Points, in no order, along strands that fork, close into loops and pass close to each other.
Two points are linked if the straight distance between their rows is under 26.6. Some points are linked to none.
lidep: [  0  -7   7  -4   9 -27  -2   3  -9  10   1 -13   2 -14   2 -20  -5  21
   0]
Tezav: [  7   1  -2  -7   5 -14   3  -3  -4   7   2  -7   0  -6   1 -10   5   4
   1]
navoz: [-10  10   2   3   3   6  -2  -3  -6  -2   1   3   3   4  -2  11   0   3
   6]
gige: [-26   3  23  -4  12  -3   3  -9 -16   7   8  -2  23  -2  -9  17 -10  14
  -2]
nofed: [-30   0  23  -6   9   2   3  -2 -12   4   6   8  29  -2 -21  21 -10  12
  -2]
Fuli: [ 12  -6  -6  -6   1 -14  -1   1  -1   6  -1  -4  -5  -5   3 -16   6   2
  -2]
Gubem: [ -6   8  -7  27   5   8   1 -23   2  -1 -13 -18 -34  -3  18  15   5  -7
  32]
vipe: [ 10   8 -12  27  -3   7   4 -19   9  -3  -4 -21 -45   4  23  -2   0 -12
  31]
Kozir: [  3  -7   1  -3  -5  12  -2  11   9  -2   4  20  15   9  -8  11   3  -8
 -15]
vekiz: [ -4  12 -10   7  -2  17  -6  -2   3 -12  -6   8 -11   9   2  12   6  -8
  17]
vanik: [ 20   2 -15  -7 -20  16  -4  21  13 -10   8  23   7  15  -4  -3   4 -14
 -22]
leto: [ 11  -2  -8  -7 -19  16   0  27  13 -12  10  28  17  14 -14   3   1 -11
 -25]
Noson: [  6  -9   5 -16  -6  -2   2  10  -1   3   5   8  20   0  -5 -10  -2  -3
 -27]
Pilu: [ 21  -7 -12 -12 -12   5  -1  14   6  -5   5   9   2   7   5 -19   2 -11
 -20]
Gol: [ -5   0  11  -6  14 -23   2  -7 -13   7   2 -19   2 -13   0 -13  -9  17
   1]
par: [-29   0  18   7  19   2   0 -17 -13   3  -5 -12   8  -5  -1  26  -6   8
  11]
vip: [ -3 -12  12 -17   6 -18   3   0  -8  14   2  -2  18 -13  -5 -11  -1  11
 -16]
Fumek: [ 13   4  -3  28   4 -12   2 -25  14   4 -15 -38 -50   0  18 -13  -6  -5
  33]
per: [-10  -9  24  10  21 -32  -2 -19 -15  10  -8 -42  -4 -21   3  -9 -19  27
   9]
risak: [-19   6   3  18  14   7  -3 -23  -3  -1 -15 -15 -18  -5   8  23   4  -3
  26]
Lita: [ 25  -2 -17 -18 -19   3   1  21   5  -7   5  16   5   7  -2 -25   3  -8
 -24]
vozeg: [-12  -2  19  -5  19 -23   5 -15 -18   7   3 -28   7 -15   0  -7 -13  19
   1]
paf: [ 16  14 -21  14 -10   8   2  -4   8  -5   1  -5 -32   9  15  -7   8 -11
  22]
Puva: [ 18 -12 -12  -5  -5 -11  -6  10   5   3  -2  -2  -9  -4  10 -26   3  -2
  -5]
bimat: [ 18  -4  -7 -26 -21  -3   5  28   8  -1   7  27  21   1 -14 -24   5  -3
 -37]
fos: [-15   1  11  -3   3   7   2   4  -1   0   1  14  20   1 -16  16   0   5
  -2]
lokef: [ 7  5 -9  2 -4  5 -2  0  4  2  1  9 -2  6  4  2 10 -4  2]
difo: [ 16  -1  -1 -22 -20   0   4  28  10  -3  11  26  26   6 -18 -12   2  -6
 -35]
bod: [ 11 -17  -3 -14  -4 -11  -3  17  -1   5   4   1   8  -7   3 -27  -5   7
 -19]
meto: [-24  -3  16  -7   5   5   2   3  -2   2   3  16  27  -2 -25  20  -3   6
  -3]
Zugaz: [ 12  13 -17  10  -9   8   0  -3   5  -4   1   1 -23   7  11  -2   8  -7
  16]
Val: [-26   5   6  13  18   8  -4 -24  -5  -5 -16 -12 -10  -1   2  29   3  -4
  26]
remu: [  2   9  -9  32   3   5   6 -25   8   0 -10 -23 -43  -2  22   9   4  -8
  36]
Zel: [  6  11 -14   8  -7  11  -2  -1   5  -3  -1   7 -14   9   8   5   9  -5
  13]
Bino: [ 24  -8 -14 -22 -20  -2   1  29   6  -3   5  21  12   0  -7 -30   2   0
 -28]
rikun: [  6 -17   4 -15   2 -14   1   8  -3   9   2  -2  11 -11   0 -18  -4   8
 -18]
Vanet: [-6  7  6 -2  4 -2  2 -3 -8  6  5  2  8  2 -2  7  2  7 -1]
zis: [  9  -3  -4  -3  -6   7  -1   5   6   2   3  12   8   6   0   3   7  -6
 -13]
kek: [ 19  -2 -17  -1 -18  17  -4  14  14 -10   5  19   0  15   2  -2   6 -16
 -16]
Kude: [ 14  15 -18  21  -8   8   4 -10   8  -7  -1 -12 -40   9  21  -4   4 -13
  29]
soriz: [ -3   5   6  -5   7 -10   4  -6 -10   8   4  -4  10  -3  -3  -1   2   8
  -2]
Rovit: [ 19 -15 -11  -9  -9  -9  -7  19   3   1   4  -1  -3  -4  10 -31  -3   1
 -14]
fod: [-28   1  15  11  20   2  -2 -21 -10   3 -11 -15  -1  -5   3  29   0   6
  20]
gupu: [ 10  -1  -2 -13 -19   8   2  32  12  -8  13  31  26  11 -19   1   1  -9
 -32]
meze: [-13  -7   4  -8   0  15   2   9  10 -10  -2  23  21   2 -30  23   2 -13
  -4]
Bofab: [-11  -7  23   2  21 -30   0 -16 -17   8  -3 -37  -1 -20   4 -12 -19  26
   5]
kavo: [-25   2  19   5  14   2   1 -13 -15   2   2 -10  12  -2  -2  22  -9   9
   5]
gufu: [-11   9  -4  18   6  15  -5 -17   0  -6 -11 -11 -23   2  14  17   2  -9
  26]
lezu: [ -8  11  -7  11   1  20  -5  -9   0 -12  -8  -2 -18   6   8  14   2 -10
  21]
Gato: [ -9  -4   3  -3  -1  11   0   8   6  -2  -1  21  17   4 -16  17   3  -3
  -5]

A tip is a point with one link. Name the tips that can be reached along the links from each point below, in the order of the rows.
Val | meze
leto | Pilu, kek
Rovit | navoz, vip
Bofab | lidep, per

A fork is a point with three links, a tip a point with one. Leave the first point through the second and follow the links. Name the first fork or tip that comes.
vanik, leto | Pilu
kavo, gige | Gato
per, Bofab | lidep
fod, Val | gufu
Puva, Fuli | navoz
vipe, Kude | Zel
lidep, Gol | per
Bino, bimat | kek
Fuli, Puva | vip

Name the points in between on the shortest way along the links from the first point to the second, in order.
gige, Val | kavo, par, fod
per, Gol | Bofab, vozeg
risak, vekiz | gufu, lezu
Pilu, bimat | Lita, Bino
Lita, leto | Bino, bimat, difo, gupu
